Each row is a point on a landscape with many valleys, with its height.
A ball rolls from a point to the lowest of its 2 nearest points, and stops where none of them is lower. Distance is the straight distance between rows; heights are no part of it.
(1375): [133 120 121 172  90 135 155 123  76 135 125 121 124 160 125 161 147 152
 119  49 134 137 105 104  82]  (h 467)
(975): [156  96  96 127  96 105 133 150 150 115 120 155 133  97 106 143  99 164
 173 157 133 148 123 152 167]  (h 266)
(2148): [141  80 108  96 131 102  64 104  92 164 104 132 129 152 114 122  97  99
 162 143 201 169 192 139 122]  (h 590)
(1868): [100 122 107 120 128 108 104 129 161 106 149 186 136  93 154 145  80  66
 116 170  88 119 146 155 170]  (h 116)
(382): [103 146 119 136 161 106 127 189 155 107 140 167 125 111 201 154 124 119
 100 169  99 118  82 146 158]  (h 202)
(221): [131 101  81 161 135 132 152 145 115  73  74  84 136 157 149 130 146 197
  74 132  69 113  88 140  89]  (h 604)
(1257): [117 166 128 124 124 107 119 165 110 119 205 170 117 146 139 166 143 103
 160 166 149 141  83 133 143]  (h 561)
(866): [119  81 128 144 120 114  99 125 124 113 178 130  86  93 115 129 131 136
 137 125 181 102 146 131 164]  (h 225)
(1221): [113 173 143 145 170 135 160 151 130 139 107 139 129 122 181 144 128 110
  80 114 103 110  85  98  88]  (h 518)
(1588): [133 109 158  93 103 141 138 111  94 119 185 135  94 148 102 126 162 156
 157 183 170 146 102 112  99]  (h 229)
(1507): [128 188 136  75 158 110 116 103 138 180 119 176 161 131 129 132  80  69
 143 150 144 153 150 109 108]  (h 358)
(151): [ 91 163 124 130 185  92 144 150 148 133  92  90 131 137 184 135  84 112
  72 101  90 113 114 113 105]  (h 572)
(1659): [ 74 138 160 132 152 111 134  96 105 137 144  61 107 139 171 131 167 128
  70 128 101  97 135 127 141]  (h 351)
(1382): [110 157 140 113 114 114 152 117 140 139 173 125 119 104  93 148 106  92
 167 127 124 137 137 109 158]  (h 610)
(1731): [ 97 147 156 105 146 109 107 124 112 152  95 120 159 187 182 124 152 139
  66 167 131 148 116 100 113]  (h 348)
(82): [ 92 158 116  96 148 105 117 123 127 130 180 170 136 130 115 145  98  35
 141 141 118 122 169 116 149]  (h 600)
(263): [150 154 146 119 126 183 147  91 127 122 136 136 144 142 127 110 193 129
  95 146 109 142  73  82  50]  (h 441)
(316): [132 106 118 159 127 128 124 154 113  83 189 140 103 108 158 117 175 168
 134 172 103 108  91 196 155]  (h 268)
(1892): [175 101 123 143 159 146 121  96 133 106 152 107  72  72  73  91 160 186
 117 177 147  98 124 136 106]  (h 565)
(509): [ 94 121 152 137 138  97 112  95  73 167 129 133 157 167 133 105 158  80
  89 116 141 139 164 138 122]  (h 322)
(1903): [106  81 127 124 134 120  66 130 138  77 154 125 109 145 150 103 115  78
  91 101 183  53 184 160 185]  (h 294)
(2088): [131 152 163 127 123 122 167  94 114 164 163  98 128 130  78 141 142 118
 163 101 161 153 145  96 126]  (h 408)
(2171): [131 129 104 122  91 100 120 159 145 123 143 168 148 131 118 171  94 128
 176 136 144 168 106 141 169]  (h 276)
(1979): [119  80 117 148 144 130  95  79 145 118 127 135 127  66 145  89 123 113
  84 125 122  71 177 157 166]  (h 258)
(530): [161 133 141  97 118 195 152 156 157 138  62 128 146 160  85 108 133 196
 187 159 109 147 125 120 117]  (h 606)
(2052): [ 66 152 125 152 134 125 140 110 102 132 143  34 111 154 153 141 144 109
 105  61 101  56 119 116 146]  (h 591)
(1975): [128 119 135  99 120 105 144 108 145 150 141 115 144 135  87 108  89  63
 156  98 135 146 188 132 162]  (h 637)
(770): [ 95 117 130 112 131 117 115 116 114 123 141 169 126 128 153 156 129 123
 117 202 126 132 136 124 137]  (h 226)
(1222): [ 94  86 126 126 155 127  68  88 133 125 164 121  93 102 130 100 123  93
 104 151 180  86 189 143 162]  (h 307)
(656): [131  82  99 188 126 121 131 120  99 129  52 105 149 135 161 129 136 170
  59  88  98 120 141 137 105]  (h 263)
(902): [127 120 147 137 112 131 140 109 130 129 197  93  95  88  98 132 137 113
 165  93 162 101 115 130 164]  (h 287)
(1473): [134 111 143 132 110 110 149 108 141 151 113 106 150 117  82 117 102 106
 157  68 163 160 177 125 147]  (h 638)
(1384): [113 148 163 136 154 118 112  75 127 166 121 147 161 115 148 114 152  92
  81 181  97 138 138 119 103]  (h 305)
(842): [ 96  76 142 132 159 110  79  96 105 145 130 115 121 117 141 100 151 110
  81 164 161 109 189 156 139]  (h 292)
(2019): [133 123 145 110 113 124 157 120 134 146 165 109  96 107  88 142 120 131
 174 166 122 147 127 119 141]  (h 615)
(1955): [122 108 157 158 126 113 125  89  71 166 129 123 140 137 136 111 163 121
  89 102 161 136 148 117 112]  (h 312)
(432): [159 140 102 142 114 148 143 149 115  46 128 163 130 122 136 103 166 172
 113 153  73 121  64 160  94]  (h 353)
(1001): [150 162 149 117 142 147 126 102 139 156 101 174 174 125 156 129 126 126
  96 133 127 138  92  88  82]  (h 648)
(79): [110 157 155 164 109 141 185 163 154 137 122  93 147 127  74 143 127  91
 200  68 130 144 137 118 165]  (h 442)
(1461): [107  77 129 132 120 122  98 108 125 107 148 145 132 123 131 102 109  85
  93  79 162  79 185 153 172]  (h 290)
(781): [175 121 133  78 104 179 134 129 142  77  85 121 173 163  76  87 145 216
 184 118 143 156  99 133 101]  (h 498)
(2196): [144 129 140 166 101 127 154  92  98 141 143 113 130 116 114 155 143 128
 123  50 139 140 133 108 115]  (h 459)
(1658): [160 123 127 142 136 123 122  64 143 150  92 143 166  68 108  95 122 112
  98 179  67 128 154 138 109]  (h 192)
(81): [164 112 113 167 135 176 152  96 112  89 120 107 121  94 124 130 185 159
  76 144  70  84 105 148  82]  (h 618)
(1499): [ 75 161 118 121 141  97 133 143  94 130 172 116 147 172 135 123 154  65
 103  50 109  73 172  95 149]  (h 330)
(1788): [142 127 120 114 107 122 109 128 110 133 113 202 171 171 155 156 117 181
 122 111 146 144 105 108 122]  (h 673)
(474): [159 139 111 151 113 160 138 118 111 126  87 155 162 162 152 133 158 167
  80 102 102 130  87  98  63]  (h 659)
(848): [132 143 120 161 111 131 128 144 132 112 228 132 108 107 144 133 149 121
 166 143 115 129  78 179 177]  (h 298)
(135): [129 110 141 109 125 128 121  79 140 152 154  94 123 106  85  86 103  63
 138  90 150 108 191 140 150]  (h 639)
(1205): [ 81  86 106 139 122  79 119 152 117  99 102 100 135 155 179 127 101 136
  79  84 107 107 154 151 172]  (h 186)
(1820): [137 190 168 116 126 140 179 102 144 160 146 116 130 133  84 146 136 116
 161 129 132 160 107  84 101]  (h 382)
(1493): [127  95 107  90 121 124  86 165 122 121 125  84  69 125 110 143  79  74
 186 152 164 157 186 121 176]  (h 594)
(674): [ 84 168 125  89 189  89 124 147 119 143 111 166 167 170 182 132 117  66
  83 129 136 130 159 127 126]  (h 593)
(668): [163  85 115 118  99 127 125 141 100  81 139 166 124 139 127 123 157 202
 141 145 156 132  97 150 116]  (h 677)
(1724): [119 178 147 120 152 147 146 173 126 103 153 155 112 155 175 117 157 125
 111 148 125 116  47 109  75]  (h 520)
(502): [ 84 163 105 174 145 117 154 158 102 136 133 119 131 161 144 151 125 104
 105  49 102  97 103  92 116]  (h 373)
(914): [116  86 117 179 114 125 131 143  92 102 131 109 102 132 157 136 153 171
  99  77 117  96 108 147 138]  (h 246)
(450): [107 110 122  90 123 116 106 104 115 148 168 114  97 110 106 139  90  68
 155 163 137 131 180 124 159]  (h 150)
(1299): [ 85 112 143 147 139 110 137 129 116 105 156  86 103 128 171 141 165 154
  89 141  99  87 108 146 154]  (h 326)
(152): [142  83  96  89 139 110  66 117 123 141 109 102  77 136 113 125  81  76
 160 150 180 166 200 132 143]  (h 592)
(398): [138 115 121 123 118 105 138  81 157 142 111 159 173 121 110 112  93  71
 121  85 101 146 173 156 134]  (h 173)
(1421): [149 152 148 124 115 118 135  86 118 164 103 157 175 135 124 129 122 133
 125 119 135 165 121 101 103]  (h 644)
(1645): [154 161 164  83 116 134  87  92 144 191  92 129 195 158 108 121  93 140
 154 152 136 164 136 111 109]  (h 387)
(2151): [168  89 109 172 142 150 142 145 188 111  83  83 100  56  72 112 123 171
 160  99 132 115 141 148 150]  (h 586)
(1669): [125 187 144 105 123 116 158 178 153 150 130 144 158 162  92 164 117 130
 207 111 163 160 107 107 145]  (h 430)
(264): [141 142 111 145  96 100 129 165 132 120 139 190 153 132 144 163 113 150
 148 102 131 158  82 141 148]  (h 286)
(1913): [153  96  95 113 147 122  82 143 156 153  85  91  66  90  94  97  92 141
 126 166 147 144 191 124 153]  (h 254)
(2217): [139  99 101 123 135 116 118  85 148 133  99 172 157  72 123 107  92 112
 105 169  80 130 174 160 143]  (h 172)
(1756): [119  90 118 104 108  98  93 126  76 125 159 153 121 151 119 172 126 127
 165 140 211 148 158 110 157]  (h 584)
(1248): [161  79  94 121 144 113  77 113 128 138 106 127  95  86  97 112 105 159
 122 195 156 138 179 128 139]  (h 235)
(630): [153 195 129 169 134 141 148 145 170 118 212 137 112  86 143 130 134  96
 163 116 102 130  59 155 127]  (h 252)
(1969): [123 129 123  86 122 147 134 143 150 172  68 119 135 167 105 115  77  70
 169 123 113 164 203 142 163]  (h 632)
(1426): [127 133 111 138 142 129 140 174 129  68 119 149 120 147 169 111 164 176
  90 164  76 111  64 146 106]  (h 370)
(1739): [115 148 130 105 148 122 110 159 110 134 100 192 170 185 180 155 111 160
  96 123 142 127 103  98 117]  (h 670)
(775): [176 102  96 105 114 125 136 157 157 115 107 132 112  96  90 133 103 174
 177 203 105 144 120 150 158]  (h 278)
(2181): [156  97 112  85 124 130 104 111 121 153 107 125 112 101 112 130 101 144
 154 211 123 154 160 121 140]  (h 212)
(120): [108 112  91 106 130 104  93 123 140 106 118 206 158 131 157 155  76  82
 127 164 113 141 161 144 151]  (h 134)
(401): [142  92  85 188 104 131 143 122 102 109  87 140 140 128 149 148 137 183
  92  62  91 118 109 133 105]  (h 275)
(19): [105 173 136 166 146 119 143 108 101 172 112 130 152 152 148 133 136  88
  79  71 114 129 128  90  86]  (h 335)
(1040): [ 97 134 149 117 136 101 111 110  74 163 118 151 161 184 153 135 149 121
  92 143 150 148 148 111 121]  (h 333)
(1269): [185 128 118 129  99 143 159 135 133  65 118 145 140 109 100 116 156 187
 166 124 119 153  87 163  95]  (h 311)
(1052): [197 111 105 146 164 141 125 120 141  73 121 106  84  79  47  83 148 196
 131 152 151 122 121 149 103]  (h 575)
(1847): [140 108 135  89 132 135 103 105 157 173 141  72  80 119  85  72  88  56
 132 124 145 121 213 153 150]  (h 641)
(70): [141 107 140 102 121 137 132 137 125 154 135  87  71 113  86 123 123 156
 176 179 162 148 156 114 136]  (h 620)
(903): [ 98 118 101 146 139  94 121 138 145 109  74 180 164 120 181 129 102 127
  74 113  74 123 139 142 146]  (h 170)
(265): [100 152 127 121 126 100 129 134 120 129 185 167 134 122 126 158 126  78
 141 119 122 125 134 112 158]  (h 605)
(258): [ 89 169 130 103 184  84 128 161 109 148  82 136 157 187 194 129  96 108
  79 113 141 127 128 100 112]  (h 589)
(1259): [159  84 102 176 116 112 124  91 109 137  55 146 168 103 138 120 132 144
  78  79 111 137 151 138 113]  (h 251)
(999): [130  67 107 151 124 119  90 115 151  97 143 145 119  60 130 110 110 137
 115 123 137  85 152 154 182]  (h 245)
(206): [120 133  97  92 142 106 112 106 151 137 104 217 176 141 140 136  64  67
 127 126 121 151 165 154 132]  (h 148)
(1495): [110 128 129 102 111 109 113 127  70 131 181 154 126 167 115 181 137 118
 179 164 176 151 130 100 140]  (h 579)
(1600): [138 103 133  76 107 146  99 111  93 116 164 141 111 157 114 153 136 156
 171 217 171 149 117 106 117]  (h 284)
(1095): [111 122 142 136 108 162 148 177 168 153 131  78  86 100  95 116  95  97
 182 132 105 120 159 140 195]  (h 182)
(1754): [171 105 102 160 150 132 126 149 175 100 106  98  74  82  59 103 129 204
 157 132 154 129 140 142 126]  (h 582)
(428): [148 134 151 163 100 147 175  93 138 144 109  86 144 105  88 151 144 130
 154  63 146 158 136 122 106]  (h 452)
(1529): [ 96 131 102 134 136  91 136 181 130 101  89 122 133 186 179 138 111 185
  96 127  97 126  77 123 112]  (h 596)
(2209): [114 179 147 120 143 123 144 178 108 125 190 173 109 158 156 147 157 118
 134 140 141 126  66 109 114]  (h 547)
(1087): [103 153 172 141 133 150 156  97 112 136 200 116  94 108 127 140 181 124
 119 144 107  96  95 116 117]  (h 505)
(784): [116 190 139 133 126 111 171 177 163 149 153 120 154 137  88 154 123  89
 204  90 139 151 122 104 158]  (h 437)
(1771): [121 126 147 114 132 145 115 119 165 156 157  58  64  77  89  97 103 104
 164 126 152 102 165 118 174]  (h 139)
(1011): [131 141 140 135 139 167 146  99 118 122 120  91 137 149 146 102 205 140
  59 161  91 123  87  97  62]  (h 413)
(16): [158 162 134  58  94 158 105 154 150  66 141 163 162 146 107 102 141 183
 186 149 131 155  68 144  97]  (h 691)
(400): [120 113 111 127 150 105 137 165 137  70 122 119 126 123 163 129 164 186
  81 194  70 104  90 163 147]  (h 344)
(681): [135 105 115 146 114 158 149 193 170 141 102 107  93  82  97 119 104 141
 190 156  86 127 142 157 189]  (h 194)
(2001): [122 151 159 156 111 160 187 123 151 155  91 100 162 135  74 146 136 124
 178  83 143 161 145 108 127]  (h 446)
(1932): [153  98  96 176 142 159 147 121 104  96  82  89 131 113 143 133 170 182
  62 117  76  91 119 145  98]  (h 611)
(550): [153 203 161 110 154 126 180 142 160 152 148 141 134 102 116 155 120  96
 167 112 142 143  84  90 100]  (h 332)
(1947): [167 101 119 185 111 138 120  73 122 147  83 111 163  76 118 122 133 124
  95  69 122 133 159 147  96]  (h 240)
(2024): [108 104 139 171 132 139 134  99  92 139 102  63 122 130 159 132 169 151
  68 102 107 102 136 127 101]  (h 262)
(592): [100 138 171 140 153 136 149  96 109 135 137  66 121 151 158 122 188 138
  64 155  99 116 109 112  97]  (h 380)
(604): [114 136 113 117 142 112 132 112 158 131 126 195 171 144 139 113  95  50
  93  93 104 135 161 150 129]  (h 162)
(336): [165 195 129 158 147 134 173 172 152 127 178 142 119  91 147 149 128  91
 155  84 120 131  52 131  97]  (h 200)
(37): [134 110 130 142 114 123 142  82 149 128 131 138 148  71 117 122 100  99
 114  86 103 119 153 139 147]  (h 185)
(589): [188 126 133 104  96 164 149 109 140 110  88 125 178 146  96 117 150 195
 154 101 140 163 100 124  83]  (h 494)
(1610): [118 143 133  94 106 141 143 167 134 152 125 115 109 156 110 165 107 131
 211 171 142 162 130 122 159]  (h 598)
(1274): [117 105 121  99 119 119 112 100 117 143 144 151 119  99 110 146  98 116
 146 187 138 141 157 124 142]  (h 183)
(2015): [175 139 113 140  89 119 147 152 144 108 110 180 158 144 133 147 124 185
 158  87 118 160  75 144 111]  (h 296)
(53): [140 174 120 165 115 126 161 142 150 125 158 142 134 102 128 164 126  96
 136  63 103 129  86 118 125]  (h 135)
(685): [164 139 125 147  77 165 168 117  97 107 127 111 123 145 110 151 164 153
 134  62 131 148  94 123  46]  (h 478)
(1811): [116 147 128 141 140 120 123 132 116 151  68 167 173 173 184 133 123 147
  74 106 114 129 106  96  98]  (h 666)
(706): [156 130 106 175  95 150 151  87 143 133  97 109 163  73 115 162 116 108
 104  49 102 136 148 135 103]  (h 221)
(2091): [114 180 143 142 158 165 161 154 126 114 131 124 110 152 166 137 159 120
  90 117 106 108  63  96  51]  (h 476)
(802): [109 181 157 107 169 116 112  97 128 173 128 174 157 130 145 121 114  70
 103 167 122 136 138 116  99]  (h 334)
(1411): [151 120 146  93  93 135 132 152 111  91 169 110  79 128  89  91 151 177
 199 178 177 162 104 159 104]  (h 213)
(1125): [115 116 138  95 113 137 118 152  99  79 187 162 107 151 141 122 174 156
 142 208 141 130  83 142 105]  (h 230)
(1833): [138  88  99 136 138 115  49 107 192 123 130 119  93  96  91  75  81 122
 111 115 170 112 207 138 146]  (h 277)
(2202): [ 97 103 141 108 129 119 130 155 103  82 155 136 112 152 166 149 174 161
 107 207 128 123 106 145 134]  (h 281)
(237): [100 125 157 148 148 121 120  65 116 152 120 117 150 112 153 100 157  91
  66 138  82 113 162 156 126]  (h 283)
(471): [ 93  66 103 144 127 102 119 138 134  87  88 151 154 126 177 118 105 124
  74  96  93 108 168 168 173]  (h 179)
(1281): [102 142 121 129 152 112 124 148 165 117 146 189 129  89 167 160 106  96
 112 187  97 116 108 140 152]  (h 155)
(1755): [153 173 136 115 112 145 150 147 114 108 141 165 127 171 144 140 146 157
 140  89 137 137  59 106  67]  (h 450)
(188): [185 160  98 144 100 134 142 154 150  65 128 173 144 105 131 120 145 162
 144 126  83 145  58 164  89]  (h 329)
(1311): [110  95 144 116 137 118 113 107  92 129 120 138 147 143 153 129 165 149
  86 204 136 134 140 120 126]  (h 261)
(1402): [150 166 164 127 106 117 136  78 119 185  94 115 186 145  94 122 125 104
 146  97 147 174 142 104 103]  (h 642)
(570): [119 105 127 116 133 138  89 165 142 169  77  98  87 158  95  94  90  94
 150 105 191 159 219 131 151]  (h 629)
(970): [ 92 174 115 149 164 110 147 140 117 140 125 134 144 148 149 127 123  61
  88  49 103 103 136  93 113]  (h 354)
(90): [122 109 116  92 110 142 114 188 114 148 111  94  71 152 120 164 101 113
 205 168 148 165 165 122 181]  (h 595)
(1525): [112 158 137  98 162 165 149 151 132  97 111  95 115 165 174  93 173 136
  84 147 108 118  56  90  49]  (h 416)
(2166): [150  96 126 118  92 115 130 126 109 116 122 168 147 136 124 140 127 192
 147 119 157 150 118 130 131]  (h 675)
(650): [147 188 159 123 139 159 151 123 180 173  58 132 182 140  97 134 100 134
 166 122 121 163 122 100 109]  (h 404)
(1960): [118 109 142  98 131 125 101 117 120 149 185  80  58  94  90 130 106 100
 167 163 173 118 173 112 161]  (h 154)
(354): [137  98 124 180 104 139 112 108 115 121 134 101 117 110 125 121 127 112
 103   5 167  84 150 120 140]  (h 302)
(1058): [101 139 149 141 118 129 134 106 107 132 191 115 116 110 124 140 151  90
 125  88 128  82 127 119 174]  (h 308)
(1147): [142 192 162 108 139 153 165 154 175 156  89 146 172 155 109 149 102 151
 192 105 154 155 102  99 111]  (h 417)
(560): [109 124 111 121 139 108 117 112 147 129  94 206 168 108 156 133  98 119
  92 158  91 135 153 141 140]  (h 153)
(1687): [113 121 142 102 125 158 123 165 152 153 135  66  64 114  90 109  89  70
 163 124 140 112 190 131 192]  (h 169)
(1721): [ 79 114 113 157 132  89 134 139 115 114 110  68 126 150 168 140 113 160
  85  86  85 106 117 135 147]  (h 199)
(885): [127 156 124  92 110 118 104 146 107 116 182 160 116 167 124 182 130 121
 196 186 166 155  92 123 135]  (h 571)
(1948): [150 112 146 128 113 140 145 156 137 111 163  88  72 104  88 101 146 170
 203 148 155 140 115 170 127]  (h 247)
(468): [122 158 169 129 138 153 159  97 115 140 170 135 115 141 138 130 188 126
 101 160 117 129  96  86  87]  (h 474)
(1817): [122  72 126 133 144 106  79  98  90 141  98 144 149 121 144 103 147 129
  85 196 150 130 173 145 123]  (h 280)
(1508): [111 105 129 150 127 131 135 154 103  72 154 100  92 131 163 116 185 182
 113 147  90  92  87 175 128]  (h 297)
(364): [117 108 122 158 105 128  97 145 115 117 219 124 104 107 144 132 149 112
 153 135 154  93 109 165 203]  (h 310)
(724): [128  90 126 161 118 139 100  90 127 110 119 115 131 121 144  92 123  90
  83  38 151  64 173 148 155]  (h 295)
(981): [165 114 102 160  94 139 153 136 118 101 101 160 143 120 132 149 141 177
 123  83 106 140  92 140  98]  (h 288)
(856): [111  82 135 159 122 109 125 120  98 121 152 134 111 112 141 132 147 152
 102  93 159 109 140 133 153]  (h 244)
(1662): [107 116 135 110 117 146 144 172 132 161  95 108 123 158  83 108  86  73
 176  96 142 141 208 128 176]  (h 631)
(1156): [100 118 114 157 140 110 149 119 119 121  95  40 126 156 160 137 130 167
  79 109  82 109 115 121  96]  (h 227)
(1706): [ 91 180 139 146 194 126 168 169 139 126 133  90 104 111 188 145 119 102
  90 113  90  89  75 109 107]  (h 548)
(1447): [ 94 175 127 162 128 128 127 149 138 111 187 115 125 121 167 140 138  74
 113  91  88  60  87 134 192]  (h 577)
(1430): [ 94 164 120 121 182  83 147 165 120 139  81  90 139 176 182 133  75 127
  90 103 126 122  91  84  89]  (h 581)
(1305): [119  85 132 152 154 129 105  69 137 140 101 126 153  93 142  79 143  86
  69 123  86  95 172 184 134]  (h 271)
(765): [155 160 117 153 115 120 143 156 164 113 192 155 127  96 132 130 130 134
 173 149  98 152  70 172 145]  (h 282)
(546): [163  81 103  76 107 147  95 137  91  73 138 172 141 152 113 113 144 200
 152 187 165 134  98 138 116]  (h 680)
(873): [158 205 148 124 135 128 167 162 152 118 169 160 124 121 124 133 134 117
 175 120 139 152  51 132  90]  (h 270)
(876): [131 111 127 166  99 143 134  96 134 113 139 119 135  76 137 142 124 101
 111  58 105  83 125 142 159]  (h 203)
(523): [137  98 149 143 142 149 126  83 118 114 178 106  74  77 111 109 176 156
 119 160 147  87 124 131 114]  (h 550)
(614): [116 156 146 100 163 131 137 147 135 125 101 104 142 180 187 112 155 154
  66 155 122 135  77  82  88]  (h 374)
(1006): [151  70  97 138 120 112 118 121 146 114 118 151 124  61 104 124  95 159
 139 142 136 130 146 154 160]  (h 257)
(1996): [175 160 122 123 137 184 118 105 141 142  87 159 185 137 148 119 160 147
  83 115 118 136  66  78  53]  (h 654)
(1590): [125 147 136 106 121 114 138  93 146 176 117 128 145 122  96 124  91  92
 146 143 118 168 166 124 134]  (h 635)
(405): [ 97 128 133 101 146  89 132 144 131  86 129 108 119 142 181 154 151 160
  75 198  94 128 112 139 143]  (h 316)
(1926): [108 115 133 131 131 160 104 191 144 170 100  92  50 137  90 104 117 113
 160 121 176 145 204 106 170]  (h 628)
(680): [146 171 153 105 107 125 164 127 123 128 151 147 145 171 108 146 150 150
 165  96 160 156  85 103  94]  (h 432)
(1284): [101 121 113 181 108 138 137 130 115 114 128 111 122 117 155 150 133 127
 105  64  89  78 108 138 150]  (h 224)
(1196): [173 101  97  72 108 137  98 138 126  84 125 170 145 142 108 139 120 184
 167 217 131 138  91 138 131]  (h 683)
(26): [101 149 138 174 134 142 146 100  99 149 122  91 126 141 154 153 152 118
  76  92  91 111 117 113  89]  (h 299)
(101): [138 121 150 143 116 141 150 140 152 125 191  75  71  87  92 123 139 137
 196 125 150 118 108 159 161]  (h 269)
(483): [140 142 169 107 104 119 152 107  96 154 157 125 139 169  92 145 151 151
 174 112 181 163 122  96 113]  (h 421)
(798): [113  94 134 134 115 133 120 175 143 143 102 100 117 140  76 108  91 100
 175  80 197 148 195 111 173]  (h 630)
(525): [ 79 179 130 147 167 115 138 161 143 124 152 117 115 114 175 142 130  88
  98  98  87  74  97 119 151]  (h 569)
(887): [129 147 122  67 125 127 115 119 137 185  90 108 125 146 118 126  79  88
 169 175 111 173 184 124 144]  (h 633)
(402): [131 134 145  91 111 169 139 155 140 161  76 115 122 159 101 136 111 170
 194 173 134 151 142 115 148]  (h 601)
(583): [123  97 157 181 143 138 113  91  83 155 128  80 114 119 143 107 186 141
  72  92 158 107 140 113  98]  (h 289)
(1126): [ 76 161 112  94 175 100 116 147 129 119 149 189 152 147 162 155 110  40
 117 141 133 124 168 124 138]  (h 597)
(42): [133 109 133 121 135 161 118 180 140 166  96  90  55 133  95 115 130 167
 166 157 173 148 171 111 147]  (h 625)
(1723): [169 133 111  58 106 163 108 170 148  79 124 148 148 150  92 105 121 190
 200 194 118 149  87 151 127]  (h 687)
(522): [140  76 119 129 113 112  80 113 166  99 144 141 116 107 105  91  71 100
 117  84 181 100 189 150 166]  (h 285)
(253): [108 116 154 123 138 133 128  80 116 147 177 127 103  95 127 123 145 117
 114 209 116 107 143 119 133]  (h 549)
(1764): [130 169 144  72 127 125  92 102 127 174 123 160 171 159 120 147  88 119
 151 165 156 159 143  91 111]  (h 376)
(925): [190 112 114 116 110 138 149 146 143  88 115 131 119 100  74 104 136 189
 174 177 114 142 106 162 120]  (h 293)
(2046): [117 139 113 156 133 116 122 169 137 101 176 156 115 129 175 148 150 143
 116 171  86 119  81 172 159]  (h 239)
(415): [147  77 115 100 148 126  68  81 146 160 149 111 100 125 104  71  93  52
 117 137 148 112 203 171 133]  (h 643)
(339): [127 105  95 147 131 107 136 146 114 106  54 120 155 176 172 131 132 202
  72 126  87 122 101 125 109]  (h 599)
(1622): [100 151 119 122 183  89 148 184 149 125  83 136 135 126 211 140  82 128
  76 129  97 110  97 118 125]  (h 580)
(1359): [ 78 179 120 165 124 137 135 136 114 120 157  71 116 146 162 141 149  79
 118  62  88  36  93 121 170]  (h 583)
(179): [136 160 114 167 106 153 153 106 144 139 129 128 137  93 140 175 125 101
 102  50  90 117 110 117  97]  (h 187)
(1090): [141 133 150 137 116 104 138  82 110 176 113 104 176 138  84 113 132  88
 147  56 162 167 173 120 113]  (h 640)
(1466): [151 152  93 180 106 140 147 162 132 109 122 160 126 126 156 152 128 146
 122  79  90 128  61 146  90]  (h 309)
(822): [ 88 134 140 130 113 107 126 124  86 115 189 123 137 148 126 120 150  67
 122  66 135  68 164 116 177]  (h 321)
(919): [126 139 115  97 133 110  87 105 125 148  89 217 191 164 152 145  77 113
 116 125 137 154 157 133 125]  (h 161)
(1925): [117 130 121 156 122 126 143 118 119 130  99 155 146 139 161 140 141 152
  85 115  96 124 107 111 105]  (h 663)
(1606): [126 140 112 121 168 116 131 195 144 111  70 152 146 153 200 135 100 167
  86 138 112 115  70 113 104]  (h 588)
(640): [174 115 138 121 123 180 170 124 149 124  64  98 138 127  71  98 144 188
 174 148 126 148 127 121  94]  (h 609)
(808): [165 160 164 101 122 172 116 112 169 187  60 114 191 155  93 113 112 159
 162 158 115 157 120 100 102]  (h 394)
(811): [139 110 137  76  93 148 122 134  98  72 180 133 106 134  99  89 166 167
 171 198 148 144  89 139  94]  (h 156)
(2174): [126 120 163 120 128 151 145  82 116 141 195 103  84  97  99 120 159 137
 144 183 128 106 117 115 111]  (h 531)
(1887): [114 101 125 126 124 116  73 135 131 121 195  99  70 106  96 142 110 113
 168 138 202 112 152 121 172]  (h 197)
(1048): [156  93 107 127 133 151 145 169 158 149  56 111 100  93  91 115  96 163
 164 159 106 137 171 142 177]  (h 204)
(1228): [178 132 135 116  90 177 154  94 110 105 108 116 153 151 101 115 182 173
 127  97 147 163  94 115  50]  (h 489)
(858): [145 101  98 124 142 104  41 120 173 160 106  87  76 102  81  75  96 123
 114 143 160 150 205 138 130]  (h 267)
(1112): [129  83 122 105 120 107  67 104  74 140 115 155 136 158 127 148 110 133
 144 157 213 157 167 113 132]  (h 587)

Call two points neighbours if one is among the 2 nearest of the other. Go from one point of each pair to the other, from neighbour to neighbour, staying as low as possible. Name the highest point that can't be avoided.
(1461) and (151): (81)
(999) and (336): (2015)
(2024) and (811): (970)
(450) and (1868): (914)
(999) and (1771): (775)
(450) and (1771): (1960)

Where does a ball stop that starts at each point below?
(16): (999)
(1723): (1975)
(81): (1868)
(530): (2091)
